Each row is a point on a landscape with many peaks, with its height.
A climber steps from a point to the highest of its 2 nearest points, and stops where none of them is higher. Distance is the straight distance between rows; heights are no part of it.
kiz: [  9 -15  16 -15   8   4  -5  22  22   1  11  -3  15   6  22 -36  28   0
  27 -11  -2 -22   1   7  -5  -5  26   0  11  -5  -8  -4  -2  -2  -5   1
  -7   8]  height 37.7
Gumi: [-15   9  33 -17  31 -18 -19 -16   0   7 -13 -35  20  11 -11 -19   1  11
  -2 -14 -24 -14   3 -33   3 -16  -6 -29  -6 -27  -5 -13  -1  23   2  11
  25   1]  height 24.2
lor: [  3  16   5  -4   5   3   2  21 -17  29   2 -19 -35  -2   2  12   5  26
  14  11  20  29  -1  -7  -9  41   9  -5 -10   1  22   0   3 -43 -22  -7
 -38   7]  height 43.4
Tolo: [ -4  12  -6 -10 -25 -19  11   6   1  17   6  60  -1 -19   9  -4 -18  -2
  12  -2  -7   3  29  -4   4   4   6   4  40  -8 -13  17 -20  10 -11  31
   5   1]  height 46.6
binat: [ -1  21  32 -10  -8 -31   2  26  -1   3  -7 -25 -22 -19  17   5  22  21
  11  26 -10   5   8 -13  12  20  -8 -28  -2   0  -7  -9  13 -32  -6  -4
   9   5]  height 59.9
difo: [ 15   4  -4  17  -2 -28   5  34  16  -4 -26  13 -24 -10  12  -4 -24   0
   0  -8   8   2  -2   5  17 -16 -42   4  -6  -1 -14  16  12  32  22  -2
  10  -4]  height 62.6
minon: [ -5  30 -17 -27  -9  23  17   4   7  16  -1  -9 -14  -6  19  11  12   8
  -6   1   7   6  36   9  11  17 -31  -5 -21  40  13   5   6 -17 -21  -2
 -12  -8]  height 54.8
bomo: [ -7 -17 -10 -28   7  15  -3  -7   3 -14  35  -8   2   3   1  49 -10  -3
  -5   4 -15  -8  27 -17  20  24 -14  -7   6   0  -2  36   4  -3  11  21
  13 -27]  height 45.5
nesu: [ 13  17  15  19  -3 -38  -2  -1 -11  38  -3 -10 -17   8  16 -42   9  35
 -15  -7   6  -2  -8  12   6 -16   7 -12 -14  -8   1 -15  17  -8 -26   5
 -22   3]  height 45.7
romiv: [  1  34  -2   5  11  15   5   3  -8   9 -19 -27  18  -2 -37  -9  -2  24
 -30   9 -25  12  12 -20  18  15  -9 -41   7 -11 -11  13 -13  -1   2  18
  -5   6]  height 50.8
laz: [-31   4 -27 -20 -23  11   8  -5  -2   1   3  35 -21  -1  -8  17 -16 -35
  24  -6   6  16  12  28 -13  34 -17   1  -2  29  -3   1 -15  10 -11   1
  10  -2]  height 7.9
zam: [  9 -22 -27  -8  27   8   1  12  18  10  31 -13 -10  24   1 -18  10  -1
  -7   0  28  -9 -21  21   0  11  -7  13   1   8   1  29   4  12  -5 -10
  -4 -37]  height 16.8
lef: [ 17   4 -11  11  10  34  12  33 -26 -20  -4  15   7 -13  -9  16  20  63
   8   8  17  29  10 -28 -23   7   2  -7  -2 -12   3  -8 -15 -15  31  13
  -3   2]  height 21.1
kos: [  6 -12  12  -2 -14  12  -5  17 -13   4   5 -22  25 -19 -15   8  15  33
 -22  10   2 -24   9  23   5   6 -10  12  -6 -11  -5  14  44   7  -8   5
  -6  -9]  height 72.6
baki: [ -9   9  12   2  27 -15   6   8  23  23  -1  -2 -12  22   9 -14 -12  14
 -10  15  10  35 -19  -7  18  11  24 -15  36 -18   5  14 -16 -15 -22  22
 -19   8]  height 51.3
rol: [  3  -3  14  11  -2   6 -19  14 -22 -34 -27  19  16 -19 -10 -19  14  12
  11  -5   7 -10  26 -11 -10 -17  14  23  24 -42 -36 -10   3  21  19   3
  -4  13]  height 29.6
Pev: [-28  10  23 -21   7   2 -11 -15   5 -24 -17 -22  25  -5 -13  -9  27  23
  -8  -4 -24   7  19   8 -11  -9   1 -26  16 -16  -8 -28   1  19  -3  -6
  31  16]  height 22.6
Nelu: [ 18   0  -3   7 -26  29   5   6 -30   9   8  23  26 -16 -14 -19   0  -5
   9  -5   7 -21   0  28   0  -6   0  18 -25  10  14 -21   9   2   2  -8
  -5   3]  height 53.4
davap: [-11 -13 -12 -23 -11  -2 -20   2  -5 -33  10   4   3  -1 -12  -7  -8 -21
   8   7  -4 -16  -9  35  38  20  -1  -5  -3 -12 -19  21  12  -1  23  14
  28 -29]  height 61.4
fime: [-11 -28   8  10  24  12  -9 -18  -3  19  29 -23   6  12   7  34   6 -13
  -8   8  13 -29 -10 -18 -30  -8  23  32  -2   7  26  -3  14 -13 -21  10
  -3   1]  height 79.0
zofe: [  5  13   8  -2  15  -2  23 -36  -4  -1   2 -25  11   4 -36   7 -11 -14
  -6  23   1  27   2 -31   0  26  14  -5  -8 -20   8  -6   9 -17 -32 -11
 -31   4]  height 64.2
led: [  7  -1   3  -4 -21 -14  26  36  28  15 -14  46  -4 -25  12  -5 -11   1
   4 -37  -4   3  21   8 -14 -18  -8   8  15   1   3  -1  -4  27  -3   7
  11  21]  height 42.6
gol: [  6 -19  13  28  11  -4  -7  42   1  -5  -1  13 -14  -5   1  -1 -16  -5
  17   5  -6   9 -37   6 -10   0   9 -14  12  -4   1  -2 -27  -9  35   9
  20   9]  height 28.7
sud: [  3  10  24  -1  -1  -4  -8  14 -27  19 -25  17  15 -15 -16 -21  -8  22
   2  -8   4  -7  15 -13  -3 -14 -10   9  -3 -30   1 -20  10  26  -4  16
  -3  16]  height 32.8
mabeb: [ 12   6 -22  19  18 -36  23  30  20 -20  -7  33 -18   0 -17 -29  -1   8
 -17   4  13  36  19  17 -12  -5  -7   3  31 -27 -20  -2   0  28   7  17
  -4   0]  height 37.5
rilib: [  3   2   1   4   1   7  16  27  -1 -15   1  15 -18  -8   4   2   4  29
   3  11  29  50   0  13   1  22  14   1   9  -7   4   0   6 -24  -6   4
 -22   1]  height 48.3
bug: [-26  -3 -18 -13   7  12  13  15  19 -14 -25  22  -8  -1 -19  16 -30 -32
 -16   8   6  23  -7   0  17   3 -29   5 -14   9   7  -4  -6  10  18  18
  15  10]  height 77.0
fige: [ -5 -12  10 -28 -12   0  15   0  12 -15  -5  20  20  -8  15   8  -5  -1
  19 -40  -9   9  25   0 -22 -11 -13   6  -3  -6   4 -12 -12  22   1 -12
 -14  12]  height 39.1
Bem: [  9   5  49   8   6   1   4  14 -13  10 -10   2  20 -25  22  13  -4  24
  28  27   9   5  -2 -40  11  -1 -10   7  12 -22   4  11  -1 -16   2  -3
 -21  18]  height 6.9
vorap: [ -7  13  13  -5  13  14  12 -27 -13 -15  -7 -36  13 -15 -23  12   7  10
 -22  24  17  10   0 -13  11   2 -12  -7 -51   3  12 -28  45 -25 -10 -16
   2  -2]  height 80.7
kip: [ 15  23   5   3  -6 -21  -8 -14 -15 -10 -19 -22 -21   0   9  14   0  -4
  -4   7 -11  16  27 -18  -2  -2 -18  -9 -35   1  -4 -32  24 -15   1 -12
 -32  10]  height 67.9
giv: [ 16  15 -10   7  15 -31   6  27   8  13  -9  13  -6  13   2 -42  12  34
 -27 -18  -4  15  31  15 -15 -16   0 -12  19 -18 -14  -5  -1  23 -12  41
 -13  -4]  height 40.6
gudis: [  5  28 -21   9 -18  18   8  -6  12  -6  -4  -3  -5   1  18   0  13 -27
  -1   9 -18   0  24  26  13   1 -27  -4   2  41  -2  -8  -9   0  -7 -11
 -11  12]  height 59.6
reme: [-15  23   8 -25   5  25   1 -10   3 -29 -24 -13  23  -6   5   7  -7 -36
  23  13 -15  -8  13 -26  40   4 -20 -14 -21   8  -5 -11 -10 -19  15  10
  16  10]  height 14.8
fina: [ -6   2  14 -15  29 -25  -9   7  -2  23  -4  -9  -3  22  -6 -10  -6   4
   1 -29 -15  13  17  -5 -23  -1  -4 -22   9 -19  23 -31  -8  24 -13  22
   7  11]  height 26.2
baril: [-21  -7 -13   5  16  33 -21 -18 -17  27   7 -13  -9  15   2 -23  15   2
   1 -26  19 -28 -19   2 -24 -23   9  12 -36  22  13 -29  -6   1  -6  -7
   8  -5]  height 43.0
Tepa: [-10  -5 -16  -6   5 -19   5  -1   2  24  19  44 -23   6 -10   7 -15   7
   2 -11  18  30  15  12  -7  10   6   3  42 -10  13  13  -7  22 -22  28
   5  -3]  height 50.7
Zes: [-22  -2  -9 -25 -23 -15   7  -9  10  -2  12  28 -31  -5   9  14 -12 -43
  21   5  15  -6 -16  11  10  20  -1  19   5  22  -4  17  -7  -8 -13 -30
  30 -15]  height 10.9
vivez: [  8  24   1   8  24  23  17 -38  11  -2  -2 -58  34  -8 -29  17   5 -15
 -15  19 -17   8  22 -21   2  24   7 -24 -26   6  -5   3  22 -29 -19   1
 -28   1]  height 68.6
vubap: [-10  -7 -11  21  -2   2  -6  -6   5  -9   7  26  -5   0 -12 -22   6  11
  15  11  13   0  -6  12 -22  22  32  10  51 -12 -43  38 -23  18  -9  20
 -17  -5]  height 21.7
ded: [ 11 -10   3   5 -15 -24   4 -10   8  -2 -10 -34  27   8 -17   8  -6 -23
 -34  11 -16 -24 -13  19   6 -11  -8  15 -14  -8   0   1  36  27  -2 -20
  -4   1]  height 73.5
peba: [ -8 -18  28 -22   5 -14  20  -7  12   6   4   9  34  -1  -7  -6  10  14
   8 -14   9  17 -17  37 -14 -17  -3  -1   2 -15  39 -37   4   8 -25 -28
  22  15]  height 30.4
domi: [  1 -10 -11  48  -6  18 -39 -13  -9 -12   2   1 -16  -2  29   1  -5  -1
   8  -2  18 -33 -30  15   9 -23  10  17   8  22 -24  30  -5  -6  34  -8
  10 -16]  height 73.2
pelik: [  3  -5  -4 -19  -3   5  14  12  10  -4   5  -6  23   6 -17  -8  -7 -12
   3  -5 -40 -15   7 -12  -9  23   0 -28  -5   2 -17  16 -33   1   4  29
  -1  -8]  height 70.6
Tal: [  9  -9 -13   7  -3  20  11  -4  -1 -13  35  -2  21 -12  -3  27   3  -4
 -21  39  -3  -4   0  11  34   4 -19   6  16  12   7  24  10  -8  12   3
  15 -17]  height 49.0
Desiz: [-18   8  -3 -13  -2   0 -21 -14 -20  31  -3  23   7  -9 -15  -9 -10   7
 -20   1  -3 -23  22  -7   2 -13   0  11   2  -5   8  -8  14  24 -12  49
  22  -2]  height 35.9
konok: [ -4  -3 -11  12   8   8 -12 -29 -10  -8   8  27 -14  17   0  10 -10 -20
  16   0   5  23   5 -33 -16  -6  23  11  26  -8  -4  -9 -33  -1   5   6
 -10  10]  height 39.9
Fufut: [ -7  -5   4   0  18  23 -23   3  -6  23   0   4  -7  18  14 -44   7   5
  20 -35  20  -5  -9   1  -6 -16  33   8  -1  -8   7 -26  -6   2  -7   2
 -16  15]  height 40.2
nabe: [  5  -6 -11   2  15  -1   0   1  10 -10  -1 -21  12  12   5 -21   9   3
   9  14   3 -37 -17  17 -10   8 -34   3 -25  16 -25  28 -10  17   7 -11
  -2 -36]  height 18.8
dimo: [  5   4 -28  14  -9   3  -3 -29 -13 -19  -8 -12   8   3 -17  -2   1   0
 -20  10 -17 -38  -4  -9  -4  -7 -29   6 -34  12 -21   7 -11  27  14  -1
  11 -31]  height 21.0
tini: [  4  -5   1 -19 -15 -12  -6   2  -9 -27   8  19   7 -12   6 -15  -3  -3
  -2  10   6   4  19  24  26  -6   6   8 -18 -12  -4 -16  42 -13  16  24
   2 -14]  height 57.1
Dem: [-11 -17  20  11  23 -16  -8  15  16  13  12 -39 -14  16  24  29  -3 -22
  -8  15  -8  -4 -17 -12 -16  10  15   1  -9  14  15   3   9 -37  -7   9
 -15  10]  height 75.8
Levu: [-18  -9 -14 -11   3  25 -22 -29 -12  17  12  -9   7  19 -27  17  -4 -14
 -17 -21 -13  -8  23   2 -14   7   7   4  10   3   5  -5   7  30 -20  17
   1   6]  height 39.2
lin: [-20  12 -21 -19  -4  38  20 -10   5   5 -15  17  21   0 -39  17 -23 -33
 -29  -7 -13  15  18 -19   9   1  -8   6 -13   6   6  -9  -8   7  -6  25
  -8  22]  height 83.3
Sog: [  5  15   6  -5 -26  24   9   4  -3 -25 -11 -27  -6 -25  10  33  23  11
  -7   7 -14  11   5  -6  18   1 -21 -10 -18  22  -2  -2   1 -38   6 -47
  -4  12]  height 80.2
ker: [ -3   6   6 -19  26  38 -12   8 -19   1 -10 -12   2   8 -11   1 -12  16
  11 -15  15  24  14 -26  21  11 -10  -5 -10 -17   4  -1   1   4   7  -2
 -19   9]  height 57.0
nipaz: [-26 -16  22 -24  29 -13  -2 -14   8  25  13 -18   5  13  -3  10  -4   4
   0 -19   0   5 -14   0 -13  -9  -2 -18  -5  -4  44 -20  -2   3 -15  -3
  34   2]  height 28.2
gatep: [ 18  12  14   8  -3  -9  11   8 -26  26  -6  -4  -3 -14   3  24  -5  25
  16   4  -4  34  14  -9 -28   7 -15 -15 -20   2  41 -12  -4 -38  -9 -10
 -43  22]  height 38.2
zope: [-10 -17 -15  -8 -17  -2   9   7   0 -11  22  37  18  -3 -10  13 -15 -50
  32  13  -9 -14   7  33  -6  29  -9   4  14   9  -5  16 -13  16   5  20
  10  -2]  height 4.5
Zaf: [  7 -26   8  33  -3  -6 -24 -15  -8   0  28  -7  15   0  31   0  15   7
   6  -9  -1 -42 -20  27 -22 -37  17  14  16  11   2  11   6  -1  17 -20
  15 -18]  height 70.2
Bupet: [  2 -14  16  13 -10 -21  -3  36   7  -2 -11   4  -2 -22  10   8   0  46
 -32   1   9   4   1  19   7 -18   0   4  10 -22  -7  16  39   4   7  26
  -3   3]  height 68.5
vibeg: [  7  -5   4  -9  10 -25  -3  -8  -2  14  20  10  -8  24  -6  -6 -21  -4
 -20 -11   3  26  15   6  18   5  24  -1  22 -30  13  -1  17  -1 -18  28
 -22  -2]  height 54.5
nopu: [  9   8 -37  -1 -25 -10  -5 -10 -16  -9 -10  20 -28 -11 -29 -26   3  14
 -20  -7  -9 -26   6  -3   0  -3  -4   3 -11  -9 -34  -4  -3  32   3   5
  29 -25]  height 23.9
Mivof: [ 20  11  -2  11  -4  -8 -10   2 -20 -28  -9  -4 -14 -11 -16 -23  28  26
  -4  12  -9  -7  12 -23  -1   0   9  -1   4 -26 -33 -18   1  15  11  -8
  11  -7]  height 26.9
geg: [ 15  -4 -10 -20  -1   9   3  10  11 -13  19 -21  20  18 -13  -6 -14 -53
  -1  -4 -32 -28  -7  13  35  28   7 -19 -17   5  -6  19  -3 -19  14  14
  10 -15]  height 65.8
gup: [ -7 -24  17 -16   5  13   8   8  12  36   6  -2  18  10  -1 -13  14   4
  15 -24  28 -12 -17  32 -19  -4  13  28  12  -3  28 -18   8  11 -48 -27
  -4  17]  height 33.0
soze: [  2 -25   3  20  -9  16  15  30  -6 -19  -6  16  -3 -26  -5  22   9  33
   5 -12  -4   9 -16  -3 -49   3  11  -8   1   7   4  -2 -28 -11  25  -2
  16  10]  height 25.2
befo: [-12   2 -13  16 -13  26 -29  -3 -19 -11 -20  13 -28  -6   2 -11   0  -1
   1 -35  16  -8  -7  20  -9 -15   1   9 -24  22  -5 -30   7   8  21  -4
  14   4]  height 46.8
Dasim: [ 25  17 -19  -7 -18 -27   9 -13  10 -16   4  -6 -21   8  22   2   7 -30
   7   8 -19  -9  33 -13  12   6 -13   4 -12   9  -9 -11   5   9  -3 -14
 -16 -10]  height 63.7
ziguz: [ 19 -34  23 -33   5   3   0   8  23  20  17 -11  44  10  15  -6   8   0
  18 -27   1 -26  -2   2   4 -16  15  20  11 -24  20   5  15   9 -15 -17
 -12   9]  height 35.5
kot: [ 32  -9 -28   1 -19   0  -4  -1   1   2  39  19   7   0  13 -10  22 -32
  12   0 -14 -48   6  20   2 -22   3  16   9  23   3  -9   1   9  12  -6
  37 -17]  height 63.2
tapar: [ 13  -7 -22   9   3 -30  22  25  27 -25 -10  15 -38   7   6 -11  -8  23
 -13 -23   7  38   4   9 -29   4   5 -15 -11  -2 -24   8 -10   0  13  15
 -16 -14]  height 34.5
dite: [ -2  26  -1   2   0   2  -7   1  15  -6 -28 -28 -22  14  15 -29   2 -15
  -2   0  -4 -12 -41 -10  34  -9  -8 -20 -37  17 -19  -2 -20 -23  16 -27
  11  -2]  height 53.3
sel: [-12  -7   7  22  -8  -9 -13  -4  17  -7  -7  16  -4  -4  -5 -29  -1 -17
  10  22  11 -11 -30  14   2   0  37  19  37 -12 -20  13   0   6  -5  -1
   4  10]  height 23.8
Vop: [  1  13   4 -29   6  -5  -2 -20  -2 -23  -9  -3  10  23   5  -8 -15 -55
  44  -3 -17  -4  18 -39  13  16   5  -4 -13 -11  -8 -15 -17   0  11 -10
 -16   6]  height 12.2
tig: [ -8 -20  10  -8  -9   0   6 -39  -4  12  19  -3  25  22 -24  -4   6 -20
   1 -11  17  -7 -21  29 -17   7  37  21   7 -11  22 -19  13  -3 -52 -26
 -13   8]  height 30.3
Zek: [-12  16  29  18  18  -8 -26 -23  -4   7 -12 -21  12   1  42   4   5  31
  11   1 -14   5  11  -8  -7 -28 -22 -29  10   6   2   4 -14   4  11  -1
 -12   9]  height 18.7
det: [ -2  -3 -11  20  14  -9   0  27   6  -8  -7   4 -24   2   2 -19   1  35
   8  -4  15  15 -26  23 -16  10  -8 -25  -1  10  -9  17 -16   6  23   9
  11 -21]  height 31.6
bib: [ 31  -2 -12   5 -20 -10  27 -14  -9   0  34   9  28  -2   6  -1   8 -22
   5  17 -12 -25   3  20 -12  -7 -14   8 -23  25  15 -14  -3  -1  -1 -19
  -1 -21]  height 58.8
tet: [  5 -13  10   3  22  -4   6   3   6  19   6 -35  31   6 -33  -5   6  10
 -30  13  -5 -26 -15   2 -13  -1   0   1 -12  -8   9   3  23  18 -20  10
   6  -4]  height 76.6
leg: [ 16  -9   0  15   0  -5   7  11  18  -5 -15  -8  11   5   3   5 -11 -15
 -26  16  -1  -9  -4 -12  16 -12  -4  29   6 -15 -10  12  24  16   6   9
 -27  13]  height 70.5
rur: [-24  25  23   7   7   9 -12 -20  -1   3 -21 -13   7 -13  16   5   0  -4
   9  30  -7  -9 -11 -18  16 -13 -23 -13  -8  22   8  -5  -7 -15  10  -1
  17  11]  height 17.0
fabir: [-20 -23 -18 -18  11  30 -16 -12  -1   6  18 -17   3  20  -3  36  -8  -2
  -2 -19  -2  -3  13   6 -10  26  -7   6  10   8  -6  44  -2  20  -4   8
 -23 -14]  height 42.4
Sige: [ -1  18  -1  18  -4 -29   4  10   8 -19 -42   9 -27  -1   0 -32 -10  -7
   2 -14  -6  14  -9   4  -8 -12 -17 -12 -14  -5 -22 -21 -11  22  23 -10
  10  11]  height 59.5
Mes: [-14  -1  -6 -20 -22  18  15  -7  14  19  13  38   5 -16  27  -6   1  21
   1 -15   4 -11  -6 -10  -6 -13  15   1   3  26   0  27 -35 -16  -6   8
  18 -11]  height 40.5
bipap: [ 23 -13  -1  15 -31   3   7   9  -7  12   3  36   7 -22  18 -17 -16   9
  19 -26  27 -18 -24  16  13 -21   5  27 -11   4   3  19   7  -1  14 -28
 -10 -10]  height 48.2
Reg: [  8  20 -28  -7  16  40  11   4  -4   2   1  -2  -4   7  -2  -5  15  24
   8   9  15  14  20 -10   6  15 -25  -4 -11  16  -1   5 -17   6   2   4
 -17 -14]  height 52.3
Ziril: [-16  -9   2  -6 -24 -15 -13 -29  -7   3   7 -13  -1  20 -12   6   3 -51
  -6   2   0 -10 -25  20   9   4  49  20   3   1  18 -26  33  -8 -13 -25
   7  12]  height 28.0
tilaf: [ 13   9  -8  -2   9  -9  29 -19 -21   5  18   5   4   8 -30  15  -8  16
 -24  -1   5  46  29  -9  -3  21  13 -12   1 -25  27 -12   8 -18 -28  25
 -32  -3]  height 59.0
Tuku: [-20 -12 -10  -2   6  -1   3 -20  12  -6  12  38  -1 -10  27   7   0  13
  32   3  17  -4 -10   2 -27  -9 -12  -2  11  28  -7  25 -33   5  15   8
  35 -22]  height 37.6
zini: [ 14  -5   4  10  27 -35   1   0   8  12   6  11  -1  22  24 -29   0  41
 -15 -14  13  19   4  16  -9 -34  -7 -11 -12 -14  13 -12  15   6  -4  31
 -17 -12]  height 43.1
lufis: [-23  11 -11  -2 -21  25 -16 -13  -7  -4 -30 -10  -2   7   6  -6 -10 -33
  -3 -22  -4 -22 -19  16  19 -12  -6   2 -44  31  -5 -12  -6 -15  15 -19
   4   4]  height 50.4
Ruv: [  4   0 -11  10   6  24  -9  24   0  -3  -2  15   1   3 -12   8 -24   1
 -35   7   1  15   8 -17  33 -11  16  10  21 -18 -10  11   0  -5  18  39
  -9  11]  height 66.6
Gurel: [  4  11 -10   3 -29  14  -6   3 -12 -12  -6  -1 -42 -23  20  35  -1  12
   1   0   9  -3 -10 -19  40   0 -15  12 -12  19  -7  17  -8 -30  14 -38
  28 -16]  height 74.8
Supu: [ 11  -6  -1   1 -16   6 -10   9  -9 -12   2  -8 -14 -14  27  25  16 -22
  22  -3  -8 -43 -10 -15  17  -8 -10  17  -7  20  -2   1 -12 -18  20 -44
  38 -13]  height 70.8
ket: [ -3  18  21 -11 -22 -13  12   5  -8  14 -23  11  11 -15   4  14 -16  11
  11 -22 -20  32  36  12 -23   2 -23 -16  -4  -5  22 -17  -7  -3 -11  -9
 -36  31]  height 35.0
Vem: [-27   8  20   9  33  11 -32 -13 -15 -29 -26 -38  10  12   1   9  17  27
   1  -3 -16  28  17  -1 -21  -9 -14 -33   4 -10  -7 -23  -6   7  23   6
  -2  15]  height 20.6
muzen: [ 16  -4  10   8  -8   1  14   3  -2 -26  29   8   7 -14  24   9   7  24
 -10  30  14  27  -2  26  29  -5  -4  -6  -6   7  11   4  29 -38  16   3
  -9 -13]  height 52.8
dip: [-15 -31  -5  -6 -16 -16 -19 -13   8 -17 -10  14   9   5 -15 -25  10 -39
  17   4  19 -20 -33  29  -7 -12  48  35  21 -16  -4 -13  31  18   3 -19
  17  13]  height 25.8
rozi: [ 12 -12   1  16 -14 -18  -5  12   4  11  13 -13 -32  -1  17  19   4 -28
   3  14 -15 -27 -24 -24 -12   8  18   8   2  16   2   7 -19 -29   4 -19
  11  -5]  height 72.4
Sasod: [ 21   8  24 -31   9 -12  -1 -19  -6  -1   4 -16  31  25   7 -24   0 -38
  38  -7  -6 -13   6 -30  36  -6  26  -3  -2 -29  11 -14  17   6   3 -29
  -9   3]  height 10.3
Kog: [  0   4  10   1  28  35 -22  32 -23   0   0 -16   2   9 -29  12 -19  -1
 -12  -2  -7  29  10 -12  30   7  12 -20  11 -23   8 -15  11 -15  20  29
   3  22]  height 61.9
siko: [ -4   5 -24   4  -6 -16  -8 -24   0   4   3  13 -54  11   1 -15  -2 -27
   9   5  31   3 -23  -4  10   5   7  26   5  15   0  -6  -1  15 -14 -33
  18 -12]  height 13.0
mal: [ -3  -5  48  19  -1 -31   0 -14  -7   5 -13   3  26 -16  24  11 -15   5
   6  31  12  -2 -13   3   0 -15 -16  15  -3 -13  18   4  27  -7  -3   9
 -18   4]  height 5.1
bog: [  5  17   9  17 -11 -10  -5  -6  -2  -5 -23 -16  -9  -6  -2 -28  12   0
  13   3 -20  -8 -29  -3 -18  -2  -5 -21 -20   7 -14 -20 -28   0   6 -39
   6  12]  height 56.3
Vonut: [ 10 -17   6  19  -5 -26   2  20  24   1 -11  20 -23 -23   5   2 -14  26
 -19 -20  23  10 -17  18  17 -36 -11  14  21 -15   5  20  34  25  10 -15
  27   1]  height 65.4
Gafa: [ 19   3  31  -9  -1 -10   3   8   7  -6  -9   5  23  -2  23  -8 -10 -15
  26  14  -1 -11 -18 -45  39 -19   2   8   5 -23  -2   9   0  -4  23 -18
  -4   9]  height 8.7
nede: [ 11   8   6   9  20  -9   1  -9  -2 -12  23  -3 -13  11   4  19   7   0
   8  21 -19  28  19 -40  -4  10  13 -14  51 -13   2   0 -30  -8   2   0
  -2   4]  height 43.2
zume: [ -6   7  13  -1  -4  14   9   8 -12  -2   2 -33   7 -26 -19  31  24  23
 -30  22  -4   3  -9   2   4  -2 -12  -8 -12  10  20 -18  25 -25  -6 -31
  29   6]  height 85.7
Nibul: [ -1  -2  12  27  13   6 -21  24 -25  -2 -13 -26  -6   6 -17   5  15  40
   0   0  -8  18   6   5 -27  17   9 -14  24 -21  -4  -5  -3  10   3   4
 -17  15]  height 18.1
lop: [-13 -20 -13   2  13  -4  -5 -29  -4  -4  16  17 -21  18  11  16 -12   9
  19  -6  13  16 -16 -26 -44  10   9  -1   1   7  -5  26 -43   5   4   2
  -8 -16]  height 36.9
mut: [-10  40   2  -3   2 -13   7  19  -7   5 -28 -24 -22 -12 -28  10  -7  11
 -15  35 -13  30   5 -13  21  31 -21 -36  -4  -4  -2   2   4 -21  -3  12
   5   7]  height 55.4
tapad: [  1  12  -1   0  17 -11  14   8  -4  23   5 -11   1   8 -33  20 -11   8
 -11  12 -25  21  11 -36  -6  29  -1 -21  32 -24  10  16 -22  11 -12  13
  -5   6]  height 46.7
vupe: [  8  27  -5   6  -5 -21   2   9  21  21 -10  13 -39   5  18 -38  -4  18
 -18  -9  12  20  -6  -5  26 -11  24   4  20  -7 -12   7  -5  -2 -18   4
 -12   3]  height 48.6
Gevab: [-20 -11 -11 -10   6  -2  21 -16  33   3   3  25   0   4   6  35 -15 -23
 -19   3   5  24  -7 -10 -11 -15 -20  15   6  19  21   7 -14  18   0   3
  11   6]  height 78.3
kemer: [  2 -20 -21   7   5 -20   7 -17  17   3  17  10 -33  15  -3  -6   3   3
   3  -4  43   4 -32  13 -22  10   7  28  11   2 -12  30  -2  18 -27 -28
  -6 -28]  height 14.9
Dobeg: [-12 -28  -7   4  18   1   1 -22  19  -4   9  -1 -10  11  16  30   8  14
 -22  -4  28  15  -7  -4 -23 -26   8  32   2   6  22  -7  16   1 -16   3
  -2   1]  height 82.0
defur: [ 26   2 -27  25 -26  -2 -16  -5  10 -25 -18   8  -7   8  24 -16  -3 -23
   8 -21  -3 -33  -8  10  34 -28  10  14  11   3 -33  24   4  23  39 -17
   2  -9]  height 76.3
gufi: [  0  -2 -13 -14 -28  35  10  17   0   5 -14   6  15  -7 -10  12 -14 -17
  -7 -24 -25 -15   9 -12  -3  13  -2   1 -22  15  -6   6 -21  -9   1  12
 -20  15]  height 76.4
Guviz: [-11   7  17  -3  17  19   5  -6   1  28   2 -53  27  -6 -29  13   1   0
 -22   3 -19 -17  -6 -11  -7  23  10 -28 -20   8   7  16  14 -26 -20   5
   3   0]  height 72.8
feser: [ 33  19  29   3 -15 -12  -2  14 -13  -3   9 -28  11 -12  14   4  29   1
  15  16 -17  -6  26  -8  18   3  -9 -12  -1  -4  -7 -25  27 -19  -7 -24
 -20  21]  height 63.4
mukol: [ -1  -4 -14   6 -37  26  14  -3 -11  20   8  26  -8 -17  22  -3   3   4
   6 -25  13 -25 -21   2 -16  -3  13  22 -21  36  -6  15 -22 -26  -7 -31
  -8 -10]  height 44.2
Rini: [ 15 -35 -28   4  10   5 -10 -11  22 -11  37   7  13  12   2 -13  26   4
 -17 -10  -7 -17  -5  26 -22 -32   9   7  19  12   0   0  -3  22  14   4
  33 -14]  height 66.9
taku: [-16  17 -30 -15   2  21  21  -4   2   4  14   8   1   7 -15   5   6 -25
  14  10 -13  10   8  15 -27  34 -12 -25 -15  43  12  -6 -41 -19  -8  21
   4  -5]  height 3.5
Gokik: [-16 -12 -14  13 -16  -1  -7  -9  -3  -3   8  10   7  -2 -12  18 -14 -37
  -6  37  -8 -33 -11  17  -5  23   0  16   4  21 -18  30  -3   2  -3  28
  10 -13]  height 2.0

Call two points neighbours if one is among the 2 nearest of the other. Go from one point of each pair to the other, from neighbour to neighbour, staying as high as possible. Name the lowest point that can't be avoided.
Dobeg / zume | Supu
tet / Dobeg | vivez
lin / Dobeg | bug
kip / tet | Reg

For each start below, name the point where the climber stops.
ziguz | tet
Bem | gup
Tuku | defur
